Each scene shows the same named points in several views. A view is turned or mirrored, and shifted as a whole, has a little noise and may leave points out.
In the rows, 100 means zero.

Scene 1
View 1
q815: 108, 99, 108, 80, 83, 102, 98, 100, 111, 80, 96, 91, 82, 76, 100, 93, 79, 93, 104, 109, 122, 104, 95, 95, 113
q873: 99, 101, 109, 96, 89, 115, 95, 96, 112, 86, 103, 88, 92, 84, 95, 91, 90, 90, 102, 104, 109, 90, 83, 98, 107
q407: 114, 98, 107, 74, 78, 97, 99, 102, 110, 80, 95, 90, 79, 73, 104, 92, 76, 97, 105, 111, 125, 109, 101, 93, 116
q661: 101, 105, 111, 90, 96, 121, 98, 100, 110, 91, 102, 74, 108, 94, 82, 84, 87, 89, 116, 111, 97, 77, 92, 102, 108
q386: 103, 100, 108, 88, 87, 109, 98, 98, 112, 86, 100, 88, 90, 82, 96, 93, 84, 91, 106, 108, 115, 95, 91, 97, 111
q59: 128, 112, 116, 79, 73, 109, 98, 98, 97, 93, 106, 73, 90, 90, 101, 78, 85, 114, 109, 115, 94, 93, 100, 96, 110
q531: 112, 103, 112, 88, 77, 106, 97, 96, 107, 86, 104, 88, 82, 80, 104, 90, 86, 101, 99, 108, 110, 101, 89, 95, 108
q284: 115, 109, 112, 77, 90, 115, 99, 103, 105, 92, 100, 69, 105, 93, 87, 79, 80, 97, 120, 115, 99, 81, 104, 101, 113
q712: 118, 106, 112, 81, 77, 105, 97, 99, 104, 87, 102, 83, 85, 82, 102, 87, 82, 104, 106, 110, 107, 100, 96, 93, 111
q72: 107, 108, 112, 90, 89, 119, 97, 98, 105, 94, 105, 75, 102, 93, 89, 83, 90, 96, 112, 110, 93, 81, 91, 101, 106
q635: 105, 98, 107, 78, 86, 104, 99, 102, 112, 82, 96, 88, 87, 77, 97, 93, 78, 91, 109, 110, 124, 102, 99, 96, 116
q467: 106, 97, 106, 83, 82, 101, 97, 99, 112, 80, 97, 96, 79, 73, 103, 97, 80, 93, 101, 107, 126, 107, 93, 95, 112
q28: 110, 97, 108, 85, 75, 96, 97, 98, 110, 78, 99, 102, 70, 69, 111, 98, 81, 98, 94, 105, 129, 116, 90, 91, 112
q43: 103, 90, 99, 67, 92, 93, 100, 107, 119, 74, 84, 94, 83, 68, 95, 99, 68, 80, 112, 112, 144, 110, 108, 96, 123
q940: 105, 105, 111, 91, 89, 116, 97, 97, 109, 90, 103, 81, 97, 89, 93, 87, 89, 94, 108, 108, 102, 87, 89, 98, 108
q674: 108, 100, 110, 89, 77, 103, 97, 96, 108, 82, 103, 96, 76, 76, 106, 95, 86, 100, 96, 106, 116, 107, 88, 94, 109
q624: 102, 99, 105, 78, 96, 110, 99, 104, 115, 84, 94, 83, 97, 84, 88, 91, 79, 83, 116, 111, 119, 91, 98, 100, 115
q420: 102, 111, 118, 115, 80, 128, 94, 87, 102, 97, 119, 83, 94, 96, 96, 85, 106, 106, 94, 100, 80, 81, 68, 99, 95
q814: 99, 102, 111, 101, 84, 117, 95, 92, 110, 87, 108, 90, 90, 85, 97, 90, 94, 95, 98, 102, 103, 91, 77, 98, 104
View 2
q28: 90, 79, 80, 121, 92, 101, 112, 99, 83, 98, 105, 76, 84, 79, 109, 86, 74, 88, 89, 82, 101, 112, 118, 110, 85
q43: 88, 71, 78, 110, 82, 98, 117, 108, 101, 114, 121, 80, 79, 66, 106, 88, 66, 81, 104, 70, 119, 113, 109, 108, 91
q815: 99, 82, 86, 109, 90, 98, 116, 105, 92, 108, 113, 79, 77, 78, 99, 87, 75, 85, 97, 72, 102, 114, 115, 105, 90
q467: 94, 82, 83, 115, 89, 101, 115, 102, 92, 106, 111, 77, 82, 79, 103, 88, 74, 87, 96, 74, 103, 114, 112, 107, 89
q661: 117, 105, 102, 90, 91, 102, 117, 110, 108, 122, 118, 82, 70, 91, 73, 89, 86, 86, 105, 50, 83, 121, 107, 92, 100
q72: 120, 105, 103, 92, 96, 101, 116, 108, 99, 115, 113, 81, 70, 93, 76, 87, 89, 87, 99, 56, 80, 121, 115, 93, 98
q407: 99, 78, 85, 109, 92, 95, 117, 104, 88, 106, 111, 78, 75, 71, 104, 87, 74, 83, 95, 76, 108, 115, 122, 107, 89
q873: 103, 99, 93, 107, 91, 107, 113, 102, 99, 109, 111, 78, 81, 94, 86, 87, 82, 90, 96, 62, 83, 117, 105, 100, 94
q814: 106, 104, 95, 110, 94, 109, 112, 99, 94, 105, 106, 78, 82, 101, 87, 89, 85, 93, 93, 63, 75, 117, 107, 99, 93
q531: 106, 92, 93, 109, 97, 99, 114, 102, 85, 103, 106, 77, 76, 88, 95, 86, 83, 88, 91, 72, 89, 117, 120, 102, 90
q59: 125, 95, 103, 93, 105, 89, 116, 108, 81, 107, 105, 78, 62, 83, 86, 85, 89, 84, 92, 71, 88, 121, 138, 97, 92
q420: 119, 119, 107, 105, 101, 110, 109, 98, 89, 102, 99, 76, 80, 117, 77, 87, 97, 97, 88, 61, 55, 120, 109, 93, 94
q284: 123, 96, 102, 84, 96, 93, 118, 113, 100, 121, 118, 82, 61, 80, 78, 88, 85, 83, 105, 55, 93, 121, 123, 93, 99
q674: 98, 88, 87, 116, 94, 103, 115, 99, 84, 99, 105, 77, 81, 86, 101, 86, 79, 89, 90, 76, 93, 115, 116, 106, 88
q386: 102, 91, 91, 106, 90, 102, 115, 105, 98, 111, 114, 78, 77, 86, 92, 88, 79, 87, 98, 65, 92, 117, 109, 100, 93
q712: 112, 89, 94, 103, 98, 95, 115, 106, 85, 106, 107, 79, 71, 81, 93, 86, 82, 86, 93, 72, 93, 118, 126, 101, 92
View 3
q386: 110, 84, 97, 114, 106, 91, 92, 111, 90, 97, 97, 87, 84, 111, 112, 103, 115, 89, 108, 94, 103, 87, 107, 104, 95
q674: 117, 78, 96, 104, 115, 90, 98, 117, 79, 102, 99, 102, 86, 107, 121, 97, 119, 94, 103, 89, 110, 90, 105, 102, 97
q940: 107, 90, 92, 121, 102, 99, 88, 102, 99, 102, 91, 88, 80, 112, 109, 105, 112, 87, 113, 92, 97, 90, 106, 99, 102
q712: 114, 89, 103, 111, 112, 91, 94, 105, 96, 100, 99, 101, 80, 107, 117, 102, 119, 99, 105, 86, 103, 101, 108, 100, 98
q467: 115, 77, 101, 104, 111, 84, 99, 121, 80, 93, 106, 93, 88, 109, 118, 98, 119, 95, 100, 92, 110, 87, 107, 109, 89
q624: 105, 88, 103, 122, 98, 87, 89, 110, 96, 87, 102, 76, 83, 115, 106, 107, 114, 91, 106, 97, 100, 87, 109, 112, 86
q284: 105, 102, 105, 127, 99, 95, 86, 93, 115, 95, 96, 85, 76, 113, 103, 111, 115, 98, 112, 90, 93, 104, 110, 101, 96
q635: 111, 83, 105, 111, 107, 84, 95, 115, 88, 89, 105, 86, 84, 111, 113, 103, 118, 95, 102, 93, 106, 90, 108, 110, 85
q72: 103, 93, 89, 128, 97, 103, 83, 96, 107, 105, 86, 83, 78, 114, 105, 108, 110, 84, 118, 95, 94, 91, 106, 97, 106
q407: 114, 85, 105, 107, 112, 84, 96, 116, 88, 91, 106, 95, 84, 108, 116, 102, 120, 99, 101, 89, 107, 95, 108, 106, 89
q531: 115, 84, 97, 107, 113, 95, 95, 109, 88, 103, 97, 101, 84, 107, 119, 99, 117, 93, 106, 88, 106, 94, 107, 99, 101
q814: 109, 82, 83, 114, 105, 102, 91, 108, 86, 110, 87, 93, 82, 109, 114, 101, 112, 81, 115, 93, 103, 84, 104, 97, 107
q420: 109, 85, 70, 120, 106, 115, 86, 96, 95, 125, 72, 102, 78, 109, 115, 102, 107, 75, 124, 90, 99, 88, 103, 85, 126
q43: 112, 79, 114, 108, 107, 74, 97, 124, 81, 78, 116, 80, 87, 112, 113, 102, 120, 98, 94, 96, 109, 84, 109, 119, 73
q59: 113, 99, 105, 117, 112, 97, 91, 94, 109, 104, 95, 108, 77, 107, 115, 105, 120, 104, 111, 81, 98, 112, 108, 92, 104
View 4
q59: 93, 103, 96, 80, 118, 99, 102, 92, 96, 107, 107, 102, 114, 74, 84, 101, 101, 108, 97, 88, 79, 118, 103, 97, 90
q28: 95, 89, 97, 111, 85, 88, 117, 111, 113, 90, 109, 113, 109, 93, 105, 93, 91, 108, 98, 102, 89, 112, 101, 112, 115
q873: 96, 104, 110, 109, 111, 96, 105, 105, 102, 108, 113, 96, 108, 100, 104, 90, 95, 116, 108, 101, 89, 123, 121, 102, 95
q814: 96, 107, 107, 107, 111, 97, 109, 100, 103, 108, 114, 96, 108, 103, 103, 88, 92, 111, 108, 97, 93, 121, 127, 93, 93
q407: 94, 89, 101, 105, 96, 92, 106, 111, 104, 94, 106, 110, 113, 82, 102, 99, 96, 114, 97, 103, 79, 118, 94, 118, 107
q386: 97, 99, 108, 109, 107, 94, 105, 107, 101, 105, 110, 99, 110, 93, 104, 93, 96, 115, 103, 102, 83, 123, 112, 109, 96
q284: 97, 107, 111, 93, 129, 100, 91, 100, 88, 117, 106, 94, 115, 76, 93, 103, 104, 121, 101, 98, 72, 129, 105, 108, 81
q940: 97, 107, 110, 102, 118, 98, 101, 102, 96, 112, 111, 94, 110, 94, 99, 95, 98, 116, 105, 99, 84, 125, 118, 101, 87
q635: 97, 93, 108, 111, 103, 92, 103, 113, 102, 102, 108, 103, 112, 87, 106, 98, 98, 119, 101, 106, 78, 123, 102, 118, 102
q815: 96, 93, 105, 108, 100, 92, 107, 111, 103, 98, 109, 104, 111, 89, 104, 97, 96, 115, 100, 103, 81, 120, 102, 115, 104
q72: 96, 111, 111, 95, 127, 101, 97, 97, 91, 117, 110, 92, 111, 90, 96, 95, 101, 116, 106, 96, 81, 127, 119, 97, 81
q624: 99, 99, 117, 113, 113, 95, 96, 112, 94, 110, 109, 97, 111, 88, 107, 99, 99, 125, 104, 108, 75, 129, 106, 120, 92
q661: 99, 111, 118, 103, 129, 101, 93, 102, 89, 119, 112, 88, 111, 92, 101, 95, 101, 122, 108, 100, 79, 131, 120, 103, 79
q712: 94, 98, 99, 95, 108, 95, 106, 102, 101, 101, 109, 105, 113, 82, 94, 98, 97, 110, 98, 95, 82, 117, 104, 105, 98
q531: 94, 100, 99, 100, 103, 94, 110, 102, 104, 101, 110, 104, 111, 90, 98, 93, 95, 107, 99, 96, 87, 117, 110, 100, 101
q420: 94, 120, 103, 95, 123, 102, 112, 87, 103, 117, 117, 90, 106, 107, 93, 84, 92, 103, 111, 88, 101, 120, 141, 71, 84
q674: 94, 95, 99, 105, 95, 91, 114, 105, 109, 96, 109, 107, 109, 94, 102, 91, 93, 109, 101, 99, 89, 116, 109, 103, 107

Which points are out of place in each view (at most two, in the order of its rows)? Write - if all are in place.
view 1 -> q43
view 2 -> -
view 3 -> q72, q407
view 4 -> -
